The views of a scene show one set of named points, each view turned or mirrored, and shifted as a whole, with a little noise and some points left out.
In the rows, 128 means zero.

Scene 1
View 1
guv: [128  91  86 135 132 140 126 103 153 118 142 143 106  89 138 118  88  88
 114 146 165 138 153  79 126 143]
lof: [105 130  86 103 103 103 136 128 148 126 127 121 131 125 121 127 143 139
 133 138  93  98 101  98  83 136]
foni: [ 92 144  83  90  77  85 129 148 163  95  88 114 126 137 136 142 140 139
 170 144  56  71  76  83  86 156]
der: [ 69 154 100  77 103 121 152 119 134 184 186  89 163 140  54 122 185 178
  87 108  82  94  63 151  53  90]
baf: [126 102  97 117 133 115 134 110 122 130 145 129 143 145 102 118 145 150
  87 137 128 132 119  83  89 121]
Dag: [127 107  89 118 133 104 137 113 122 133 141 131 142 145 111 115 151 155
  94 139 119 126 120  85  85 124]
lel: [129 110  82 126 129 107 135 114 131 128 132 137 126 120 133 114 133 134
 118 144 123 121 128  88  92 138]
befam: [104 131  83 110 106 118 134 119 155 134 136 125 115 102 127 120 125 121
 136 136 110 101 110 108  87 139]
lovol: [113  92 108 105 126 127 130 110 129 110 144 119 155 168  79 134 143 150
  66 131 133 135 110  70 105 118]
Fuzi: [144 105  76 133 124  86 128 125 135 101  96 148 118 122 167 116 123 125
 149 159 111 111 137  64  96 160]
navat: [126 116  76 129 127 113 136 112 145 139 137 141 114  94 143 110 118 116
 131 145 127 118 136  97  95 142]
Bib: [ 87 109 105  90  96 127 127 124 159  99 130 109 137 149  92 146 129 131
 103 132 114 111  95  74 111 131]
Dozi: [108 105  91 102  95 107 124 133 159  77  97 124 127 146 130 147 125 125
 133 146 102 104 103  55 112 155]
rofub: [104 132  90  97 100  92 136 134 145 115 112 120 134 139 125 129 146 146
 141 141  78  90  90  88  82 142]
sebe: [103 121  89 107 111 125 133 116 151 132 145 124 122 111 112 124 127 123
 118 133 120 109 111 105  97 130]
gof: [128  85  99 120 141 125 133 105 120 124 155 132 146 153  91 121 142 147
  66 138 148 149 131  73 101 116]
vid: [110 109  95 104 112 112 130 123 140 111 128 120 140 147 111 132 140 143
 106 138 111 115 106  77  97 132]
par: [119 101  95 116 135 123 138 107 126 137 156 127 142 139  98 117 143 143
  79 133 136 135 122  92  93 119]
mudap: [132  81 100 133 162 147 138  84 113 155 186 134 144 129  85 105 135 139
  44 129 181 164 149  94 104 104]
bodon: [115 121  82 122 121 128 138 108 148 146 149 133 117  88 127 110 118 115
 123 137 132 117 129 111  94 131]
deru: [122  91  92 133 152 150 137  87 129 161 187 131 132 104  95 108 124 121
  65 130 177 154 146 110 103 107]
Pib: [107 120  93 110 132 127 145 103 125 166 177 115 145 123  83 110 154 151
  78 126 130 125 110 120  79 104]
View 2
rofub: [113 164 101 139 121 131 125 113 167 113  67 128 142 128 115 105 142  75
 154 126 151  72 143 135 125  87]
Dag: [131 139 120 134 139 166 127 140 155 104 109 146 120 157 138 114 124  72
 168 127 148 101 145 120 131 118]
der: [112 188  86 209  99 201  97 187 158 121  89 161  92 168 137  40 136  59
 186  90 164  67 151  66 176  65]
guv: [125 142 131  96 170 121 171  99  95 117 111 120 168 145 149 145 164  95
 146 119 129 136 122 107 143 128]
sebe: [114 165 109 141 133 143 140 121 128 117  86 131 143 142 131 103 154  83
 159 112 144  93 134 103 148  92]
Pib: [125 154 115 164 138 184 128 162 130 115 119 155 116 172 154  86 135  76
 176 106 151 107 141  79 160 107]
deru: [134 135 133 132 170 172 153 148  90 117 141 151 131 178 171 119 146  89
 168 108 140 146 129  71 167 134]
Fuzi: [122 129 136 102 146 117 148  83 162 100  80 128 166 127 128 131 128  84
 141 138 147  93 143 166 106 113]
par: [133 145 112 135 143 167 129 151 136 112 118 146 117 163 143 118 134  75
 171 123 144 114 139 101 142 124]
Dozi: [122 166  88 112 119 119 127 107 164 114  67 113 140 115  97 141 151  69
 152 138 139  84 132 143 111 106]
vid: [127 158  96 129 125 147 122 135 158 114  91 132 122 136 117 125 141  68
 163 126 147  91 138 120 128 112]
lof: [114 164 105 145 118 140 129 120 160 112  73 132 139 137 121  95 140  76
 157 117 152  77 143 123 133  85]
baf: [134 139 115 133 141 170 126 145 150 109 112 144 115 158 139 117 128  71
 169 126 146 106 140 113 135 123]
navat: [110 141 138 125 152 129 157  96 126 112  90 131 169 145 148 108 145  93
 148 116 145 104 138 125 137 101]
gof: [144 136 109 121 151 171 127 158 138 109 131 146 107 162 140 138 132  69
 174 126 140 127 136 102 136 145]
lovol: [146 150  86 128 131 171 113 164 147 113 119 137  96 151 122 140 137  58
 177 132 139 115 132 100 135 136]
lel: [123 140 130 127 147 144 142 114 143 105  99 139 146 146 140 115 132  83
 153 125 149 102 142 128 130 111]
bodon: [109 152 132 135 149 139 155 110 113 118  94 134 161 153 151  98 152  92
 150 107 146 107 136 104 151  95]
foni: [101 181  89 143  95 115 116  99 190 112  35 115 149 107  94  99 145  70
 148 127 155  45 146 152 116  66]
befam: [106 166 115 141 136 135 145 110 131 116  78 130 155 139 134  97 153  86
 151 110 145  89 138 116 144  84]
View 3
lel: [137 136 118 117 106 171  87 137 115 137  89 162 137 138 138 150 140 122
 133 146 103 118 143  91 124 164]
navat: [147 157 102 102  84 166  72 139 116 139  89 150 146 132 139 157 137 127
 124 143 103  97 152  87 128 169]
Bib: [116 113 142 113 122 138 113 108 104 109 125 183 160 154 130 153 145  80
  94 126  74 119 129 104 130 149]
gof: [163  96 124 138 131 147 110 121 144 142  83 179 146 145 101 149 115  89
 131 146  96 152 123  73 112 150]
lof: [105 137 146 111 111 175  90 128 106 112 111 161 152 140 153 144 152 126
 120 144  75 104 134 110 134 151]
Dozi: [104 131 131 109 123 153 112 131  66 125 121 189 132 156 150 160 164  92
 101 118 100 110 154 115 129 166]
rofub: [ 98 137 147 109 113 173  95 132  88 118 115 168 143 141 161 150 160 121
 116 136  80 103 140 112 131 159]
befam: [123 151 124 101  91 165  79 126 114 115 111 149 159 134 148 152 146 123
 113 142  78  91 140 101 138 159]
par: [152 111 129 134 120 160  99 120 143 132  88 165 155 139 115 147 121 103
 132 153  86 138 121  80 118 151]
lovol: [142  87 144 140 139 149 123 112 133 127  97 187 148 149 105 148 126  80
 120 144  85 153 115  83 116 145]
Pib: [149 112 144 132 113 168  91 110 171 112  91 150 176 129 117 137 115 118
 138 166  62 127 106  75 125 138]
guv: [176 149  68  99  75 128  83 131 120 151  91 159 142 142 115 170 125  92
 107 128 121 102 161  74 122 177]
foni: [ 62 150 166 100 124 183  97 134  54  99 134 172 140 145 185 146 185 125
 108 128  75  88 149 134 144 161]
Dag: [134 115 136 133 126 175  98 130 130 133  87 170 142 138 128 144 133 116
 141 154  91 135 129  88 120 152]
Fuzi: [123 151 109 113 106 178  87 156  70 155  87 175 112 143 158 159 159 126
 130 132 127 110 171 102 123 181]
bodon: [154 161 100 101  71 159  65 134 131 131  90 137 156 127 136 157 134 132
 124 148  96  88 146  83 131 166]
mudap: [201  99 103 141 111 141  98 114 185 147  67 159 160 137  79 148  92  92
 138 157  97 152 115  51 109 149]
vid: [121 117 141 122 126 162 105 124 109 124 105 178 143 147 135 150 145 102
 118 138  85 124 133 101 124 153]
der: [ 99 107 200 130 130 186  95  90 181  64 122 140 205 125 136 118 131 130
 136 180  11 120  76  96 136 111]
baf: [143 109 136 135 128 167 102 124 137 132  87 169 142 140 123 147 130 108
 135 151  89 138 126  81 117 151]
deru: [196 119  94 125  88 139  85 113 182 139  72 146 169 132  90 154  99  99
 131 160  91 129 122  54 118 153]
View 4
sebe: [ 97 127 111 131 151 121 140 144  87 111 115 106 132 118 136 126 158 146
 107 147 119 116 134  89 114 123]
lovol: [111 133  98 147 104 111 146 129  82 117 129 100  99 146 147 152 149 146
 164 158 126 159 131 127 150 117]
gof: [113 113 122 141 100 118 121 108  87 110 150  95  91 166 166 141 136 144
 153 152 124 137 117 127 161 110]
guv: [103 120 148 172 141 137 114 121  88 128 132  85 148 116 148  98 151 112
 121 138 104  69  81  89 151 127]
mudap: [105  89 148 141  93 131  98 104 100 100 164  89  88 182 167 126 135 139
 139 160 135 124 105 124 174  98]
lof: [106 151  91 117 163 107 155 140  81 117 109 114 128 109 139 141 150 159
 110 133 110 124 147  88  97 139]
navat: [105 131 126 132 164 122 126 122  86 120 127 101 141 115 154 116 139 133
  99 125  98  82 114  83 119 134]
rofub: [108 161  82 127 168 105 162 141  75 125 102 112 133  99 142 142 149 151
 116 131 102 123 142  90  97 144]
Bib: [ 98 148  88 156 131 113 163 156  78 127 104 103 128 109 124 143 168 142
 146 159 124 147 138 103 122 130]
par: [106 118 114 130 121 116 130 122  88 109 137 100 103 149 154 139 140 152
 135 148 124 133 128 114 139 118]
foni: [108 184  61 125 192  94 187 157  67 132  78 117 148  71 127 149 157 157
 112 122  96 129 158  78  72 162]
Dag: [114 135 105 122 137 106 140 112  83 114 132 106 103 144 163 145 133 152
 129 136 110 132 134 112 127 128]
Fuzi: [129 170 104 147 177 107 145 106  69 141 120 104 144  98 168 126 124 127
 124 102  71  87 108  91 116 157]
vid: [110 148  95 137 138 109 152 134  76 124 116 105 121 119 145 146 150 148
 138 142 113 140 136 107 122 133]
baf: [115 131 105 130 127 110 136 116  86 112 135 101 102 145 160 144 134 151
 137 141 116 138 130 115 135 124]
der: [ 81 103  84  60 135 107 156 162 104  72 116 124  80 159 124 166 162 206
  93 172 166 181 201  98  88 101]
bodon: [ 97 114 130 125 158 126 122 131  92 109 128 101 137 123 144 113 147 142
  93 137 115  87 120  82 119 124]
befam: [ 97 134 112 123 163 118 145 143  87 115 111 109 140 109 135 127 155 148
  99 136 112 104 135  78 105 132]
Dozi: [114 175  83 163 156 106 169 145  67 144  97 102 143  87 135 140 157 131
 147 133  95 124 125  98 119 154]
deru: [ 98  83 155 137 106 137  98 116 101  99 157  91 102 168 155 116 144 137
 118 159 132 107 106 108 160  99]
View 5
lel: [148 141 126 119 161 108 128 117 118 153 142 153 100 116 124 142 163 131
 103 130 117 150 119 148 132 139]
der: [210  64 187 100 117  55 186 146  75 190 117 141 140 174  35 165 144 113
 105 167 112 182 171 143 164 117]
sebe: [139 120 151 113 149 112 133 125 119 142 133 149 120 138  90 148 144 138
 104 139 110 164 131 140 133 147]
baf: [162 120 127 109 146  72 138 100 110 160 151 149 109 119 121 148 156 117
 109 149 136 151 152 156 137 128]
Pib: [167 114 151 109 150  67 157 113 102 181 150 159 131 148  79 128 140 113
 113 161 134 159 157 158 152 132]
Dozi: [132 109 127 107 133 126 111 115 122 104 120 126  90 106 138 200 167 153
 103 123 113 168 124 121 110 142]
guv: [ 91 164 123 127 176 125 104  95 150 124 162 166 120 118 124 109 131 144
 114 134 130 147 123 153 120 168]
befam: [137 124 151 119 150 126 129 135 116 142 126 150 112 134  90 150 151 148
  99 131 101 164 118 137 134 152]
par: [152 120 123 104 148  62 138  90 116 155 163 153 118 122 120 144 149 113
 118 154 150 151 160 159 136 131]
navat: [132 153 135 122 169 131 121 126 127 148 142 163 107 121 111 127 154 142
 101 128 105 147 108 146 130 150]
foni: [163  94 153 108 125 148 128 157 105 121  87 124  82 120 109 221 180 159
  87 113  77 178 101 110 121 134]
deru: [124 149 132 120 175  67 137  85 129 167 182 173 141 140  97  86 121 113
 122 161 151 142 160 175 141 153]
vid: [152 108 132 106 136  93 130 111 111 135 134 135 105 119 120 176 160 133
 108 137 125 163 142 138 127 133]
gof: [145 124 117 101 149  58 136  79 120 150 166 150 116 118 131 141 150 112
 119 156 157 147 164 163 134 130]
mudap: [139 143 119 112 171  43 140  71 124 171 189 170 135 128 115  93 127 102
 126 167 169 138 171 181 142 140]
lof: [159 108 148 111 140 115 138 135 107 148 119 142 102 129 101 173 163 142
  98 133 101 166 122 133 133 135]
bodon: [130 146 149 122 168 123 130 126 124 153 143 163 121 135  91 118 140 141
 105 136 108 154 119 149 136 156]
Bib: [136  93 144 104 125  95 127 108 119 111 128 127 115 126 110 189 144 140
 109 143 128 173 157 130 117 143]
View 6
deru: [162 120 132 150 150 205 108 129 122 123 147 116 142 115 168 125  64 133
 101 120 162  57 134 106 123 117]
Bib: [174 155 148  45 131 151 132 100  97 129 117 126 163 123 141 164 124  85
 103 111 189 111 116 143  97 115]
Dozi: [155 160 149  53 136 139 156 112  84 122 115 104 166 136 116 169 150  71
 123 118 153 123 109 163  83 125]
vid: [170 145 142  69 147 158 134 125  94 118 124 113 160 131 145 164 122  94
 124 121 178 106 111 156  96 110]
navat: [138 152 150 105 142 164 136 136 107  98 133 102 139 140 135 126 136 117
 138 122 115  76 120 144  99 118]
mudap: [175 106 124 157 163 213 108 134 115 131 150 109 153 113 173 140  44 127
  98 123 180  73 132 109 127 123]
befam: [150 163 155  68 131 150 125 125 107  99 127 118 137 136 147 132 150 116
 129 116 140  77 116 149  98 104]
bodon: [145 152 150 101 139 170 122 128 116  99 137 114 134 132 146 120 131 126
 127 119 130  62 124 133 103 110]
gof: [179 117 126 118 162 189 126 129 101 129 137 105 161 120 159 166  72  97
 111 126 190 100 117 140 111 122]
rofub: [160 160 152  46 140 141 139 129  93 102 117 111 152 140 142 157 157  96
 140 119 159 101 104 171  88 103]
Fuzi: [127 151 145  98 158 151 163 147  84 102 123  81 154 149 112 154 148  84
 154 132 109 107 106 173  86 131]
sebe: [158 156 149  71 134 155 124 121 110 106 129 123 143 131 151 139 134 112
 120 117 157  78 118 141 100 105]
lof: [164 158 153  50 141 144 129 130  97  99 123 116 143 140 154 153 147 106
 137 120 162  90 107 168  93  98]
foni: [156 180 162   4 131 113 147 127  80  92 106 113 149 149 132 163 195  85
 149 118 159 111  94 191  75  95]
lovol: [188 126 131  89 154 180 126 117  95 135 131 115 169 117 159 178  80  91
 105 120 211 109 114 141 107 115]
Pib: [184 129 138  92 153 181  97 134 115 105 140 128 137 128 191 142  92 136
 117 118 200  62 118 143 117  88]
par: [173 127 135 103 156 179 117 133 103 117 137 111 152 126 164 155  88 110
 118 122 186  85 115 143 109 109]
guv: [128 150 144 132 134 180 143 114 113 122 136 102 150 122 115 119 113 105
 104 121 106  83 138 111 108 146]
Dag: [169 129 135  95 162 171 126 145  97 109 133 105 152 135 161 162 104 104
 135 125 179  91 109 160 101 106]
der: [214 144 149  21 140 154  71 131 116  91 131 152 124 128 231 153 117 149
 126 108 250  53 101 164 109  40]
lel: [145 140 142 104 157 165 143 141  95 107 132  95 152 139 134 149 122  99
 139 129 134  93 113 155  96 123]

Which points are out of place in each view (at most two, in the order of its rows)? Write - if all are in place.
view 1 -> rofub
view 2 -> -
view 3 -> bodon
view 4 -> gof
view 5 -> par
view 6 -> lel

Scene 2
View 1
Vev: [121 116  91 103 155 154 119 116 131 101 107 152 144 146 150 128 119 124
 127 154 128 109 121 152 136 162]
daro: [144 125 165  62 110 161 159  99 170  94 145 126 169 166 131  97 158 144
 118 136  77  83 129 115 109 155]
pak: [142 108 141  99 111 131 110 135 146  94  97  87 173 174 152  84 155 137
  85 125 122  73 134 122  92 125]
puda: [133 111 115  99 141 147 113 118 136 103  94 123 155 157 160 110 139 138
 109 143 122  88 123 142 122 157]
Gokil: [129 125 157 126 118  97 141 197 115 109 112  90 135 170 117  95  85  83
  81 147 152 113 157  80  90  75]
mos: [155 144 198  77 121 138 182 152 140 130 121 107 152 167 116 114 114 131
  99 161  80  96 133  98 114 118]
dezug: [136 128 139 131 169 118 129 192  93 150  53 109 131 149 142 138  75 117
  89 179 136 111 126 136 137 119]
dipi: [109 109  56 126 172 146  95 128 114  97  96 167 128 136 159 134  98 104
 131 158 164 126 126 163 141 159]
Lat: [ 92 123  79 109 122 134 137 127 138  52 200 181 114 158 105  98  85  49
 150 136 176 158 167  91  99 112]
Dol: [128 129 119  80 135 163 146  93 152  94 142 156 154 151 140 116 138 128
 134 145 102 102 126 135 126 167]
dulu: [120 128 118 110 146 134 137 152 120 110 116 143 130 151 131 124  89 101
 119 160 139 124 136 122 125 129]
puviv: [141 118 146 106 136 129 126 157 122 120  79  98 154 161 149 110 119 132
  87 150 122  88 128 128 115 123]
fudel: [133 119 122 104 149 141 128 143 125 116  91 125 147 152 149 121 115 129
 108 161 122  99 123 141 128 145]
Bisa: [131 114 139 113 118 117 127 165 128  96 110  99 148 170 136  88 118 105
  90 136 141  97 145 105  92 104]
noniv: [140 135 175 103 132 122 161 169 121 128 110 106 142 165 121 115  96 113
  93 163 107 110 140 101 117 109]
View 2
noniv: [161 144 145 128 130 130  97 129 130 138 116 131 123 113 135 137 142 153
 151 130 107 171 145 149 144 132]
Lat: [117 118 126 218 165 159  69  85  68 143  77 136 122 128 112 133  67 160
  40  56 129 158  88 141 108 132]
dipi: [107  76 152 184 185  93 108 161  96 103 102 170 131 166 151 139 138 164
  62 114 190 115 123 113 134 149]
dulu: [137 115 145 175 154 124  95 133 103 133 111 140 123 149 136 144 125 166
  97 108 146 157 129 127 127 129]
puviv: [140 116 147 113 145 104 108 141 138 116 115 154 126 114 144 117 160 143
 140 142 129 142 136 156 155 160]
fudel: [127 110 154 130 155  98 107 145 129 113 115 151 123 140 149 129 153 152
 113 139 156 142 132 132 141 141]
Gokil: [170 129 135 145 143 154  99 117 105 143  84 150 132  88 126 127 128 147
 145  99  71 150 143 179 168 164]
daro: [ 95 154 138  90 115  94  73  94 166 115 138 120 108 109 126  96 128 126
 107 154 158 188  82 140 107 116]
Vev: [112 111 151 151 154  96  96 140 123 112 125 146 119 154 143 135 137 159
  91 133 175 151 120 116 121 124]
Bisa: [136 122 137 128 149 125  94 116 121 123  95 151 129  94 132 105 135 138
 122 117 106 143 121 171 154 167]
puda: [104 110 148 116 154  86 100 138 142 101 117 155 121 129 145 105 153 137
  98 143 167 139 106 138 135 150]
pak: [109 122 139  87 145  95  94 114 148 104 104 156 124  86 140  81 150 121
 120 143 128 143 101 174 149 170]
Dol: [ 94 129 144 132 140  88  81 113 140 111 132 134 112 138 134 115 131 147
  78 139 181 170  91 119 102 113]
View 3
puda: [118 117  63 106 102 121 121 120 110 136 154 151 101 145 157 112 137 142
 134  95 108 126 158 116 143 146]
Bisa: [122 151 109 101  89 159 143 144 108 168 127 168 137 155 153 114 122 173
 164  99  92 161 153 150 140 151]
mos: [ 91 155 108 166  86 110 158 102  94 177 144 139 178 147 116  91 123 157
 178 102  89 164 157 125 110 140]
puviv: [110 146  71 120  98 125 139 140 103 171 163 161 130 140 163 105 124 156
 170  90  96 161 156 143 143 152]
dipi: [181 111  48  70 154 141 113 156 133 151 182 145 101 135 161 124 114 144
 140 116 120  80 132  95 165 175]
Dol: [128 102  90 120 103 116 126  91 118 128 134 130 131 150 117 108 133 136
 124 121 109  97 148  84 125 141]
dulu: [154 138  91 106 131 146 140 143 118 174 163 145 152 139 138 111 108 159
 167 120 108 118 132 112 144 163]
daro: [ 85 114 112 143  65 106 136  71 102 123 114 136 141 161 110  97 145 140
 127 108  98 129 164 102 109 125]
dezug: [139 170  48 119 140 124 146 170 104 205 215 151 142 125 171 108 104 161
 200  93 100 157 141 137 155 170]
Vev: [146 110  59  99 124 120 122 124 118 142 165 140 112 141 148 112 131 140
 139 110 115  99 144  94 145 156]
Gokil: [128 178 129 107 100 181 156 165 110 205 130 176 172 152 147 109 107 187
 194 107  88 177 141 163 136 160]
fudel: [130 132  61 116 117 123 129 132 109 162 173 149 122 138 153 109 123 146
 157 101 107 127 149 117 144 153]
Lat: [199 120 160  60 135 209 140 144 148 164  85 155 164 162 102 129 102 181
 140 152 113  76 118  97 137 169]
noniv: [114 161 102 142 103 132 158 132 100 188 155 146 172 144 132  99 112 167
 188 106  93 162 143 134 126 152]
View 4
fudel: [134 116 142 135 151 144 144 141  88 105 144 148 112 146 128 137  96  88
 166 149 142 137 132 137 121 142]
Bisa: [119 122 105 134 110 149 135 116  98 100 139 163  83 190 119 147 128  97
 153 162 117 142 117 138 150 162]
dezug: [126  90 160 176 130 144 123 151  75  49 160 182 120 154  97 138  76  98
 163 141 132 114 140 174 123 143]
mos: [138 146 107 153 127 132 166 132 119  88 130 116  96 167 108 121 127  71
 178 148  93  56 128 118 146 156]
puda: [134 127 131 125 154 151 148 127  81 132 140 141 105 141 147 134 108  70
 165 164 145 157 123 122 112 141]
pak: [125 140  98 137 115 152 141 104  78 136 125 140  79 170 147 129 132  58
 151 186 109 153 107 128 119 154]
daro: [148 162  96 109 157 138 178 117 117 149 114  92  96 151 149 120 140  60
 177 160 115 103 115  84 134 149]
noniv: [127 127 117 148 121 136 146 136 113  73 138 146 101 180  98 136 115  95
 170 140 111  83 134 135 152 156]
dulu: [127 109 140 118 142 146 146 148 111  92 149 162 118 167 108 149  98 119
 168 126 153 134 141 131 147 153]
Vev: [140 115 152 111 173 150 157 149  92 128 142 138 127 137 140 145  93  98
 169 137 166 156 138 115 120 140]
Gokil: [104 116 103 142  88 148 129 119 114  61 148 181  79 220  93 153 129 122
 152 146 100 121 123 157 174 169]
Dol: [143 140 126  97 177 144 175 140 113 146 133 109 118 141 144 139 120  88
 181 140 154 130 133  90 133 143]
dipi: [132  89 169 103 177 157 141 161  85 120 159 170 141 140 136 161  74 126
 163 127 195 194 144 132 126 137]
puviv: [130 122 128 145 137 148 141 124  79 109 140 149 101 150 134 130 106  70
 159 163 126 135 125 139 115 148]
Lat: [113 116 112  42 146 153 161 143 160 122 148 161 112 221 110 188 136 180
 163 101 173 177 135  90 204 165]
View 5
Lat: [143  83 187  95 145 110 154  60 171 135 165 204 153 151 145 152  54 119
 176 212 128 176 168 111 158  83]
mos: [136  78 125 147 133 162 151  58 157 128 115 143  68 145 134 123 141 178
  85  72 161 168 159 126 123 136]
Gokil: [155 116 129 136 157 194 157  84 162 153 152 179  92 180 142 104 107 164
 132 139 139 204 144 129 131  98]
Bisa: [131 119 134 155 154 183 139  97 150 146 130 143 109 160 137 120 112 144
 127 131 146 184 123 126 138  99]
puda: [ 99  96 158 171 139 138 119 104 131 136 106 113 136 125 146 147 125 120
 114 106 153 145 110 118 154 103]
Vev: [100  76 172 156 138 100 117 109 128 146 116 135 148 116 161 151 119 123
 129 112 156 132 121 118 155  91]
dulu: [133  85 158 140 145 118 140 107 142 160 139 172 124 144 165 130 118 146
 134 121 153 156 139 124 141  89]
puviv: [118 107 135 171 146 163 129 109 133 157 117 130 107 151 151 120 139 147
 110  90 159 165 112 128 135 100]
pak: [104 122 132 176 147 195 129  90 141 122 102  94 116 146 122 130 121 126
 110 114 148 178 107 121 146 113]
dipi: [104  83 190 152 144  78 114 141 119 173 133 161 173 121 185 150 112 110
 154 135 153 131 106 120 163  65]
daro: [104  74 145 150 124 151 134  39 160  85  88  99 107 116 116 157 112 131
  91 101 154 153 155 113 146 144]
noniv: [141  88 131 146 142 159 147  82 153 152 135 159  83 152 151 114 134 174
 107  89 157 171 149 131 128 109]
dezug: [135  97 140 169 150 136 136 144 122 197 142 172 103 160 186 102 161 171
 118  69 164 159 112 135 126  77]

Which points are out of place in each view (at most two, in the order of its rows)? Write - if all are in place.
view 1 -> -
view 2 -> dulu, Vev
view 3 -> -
view 4 -> puviv
view 5 -> Gokil
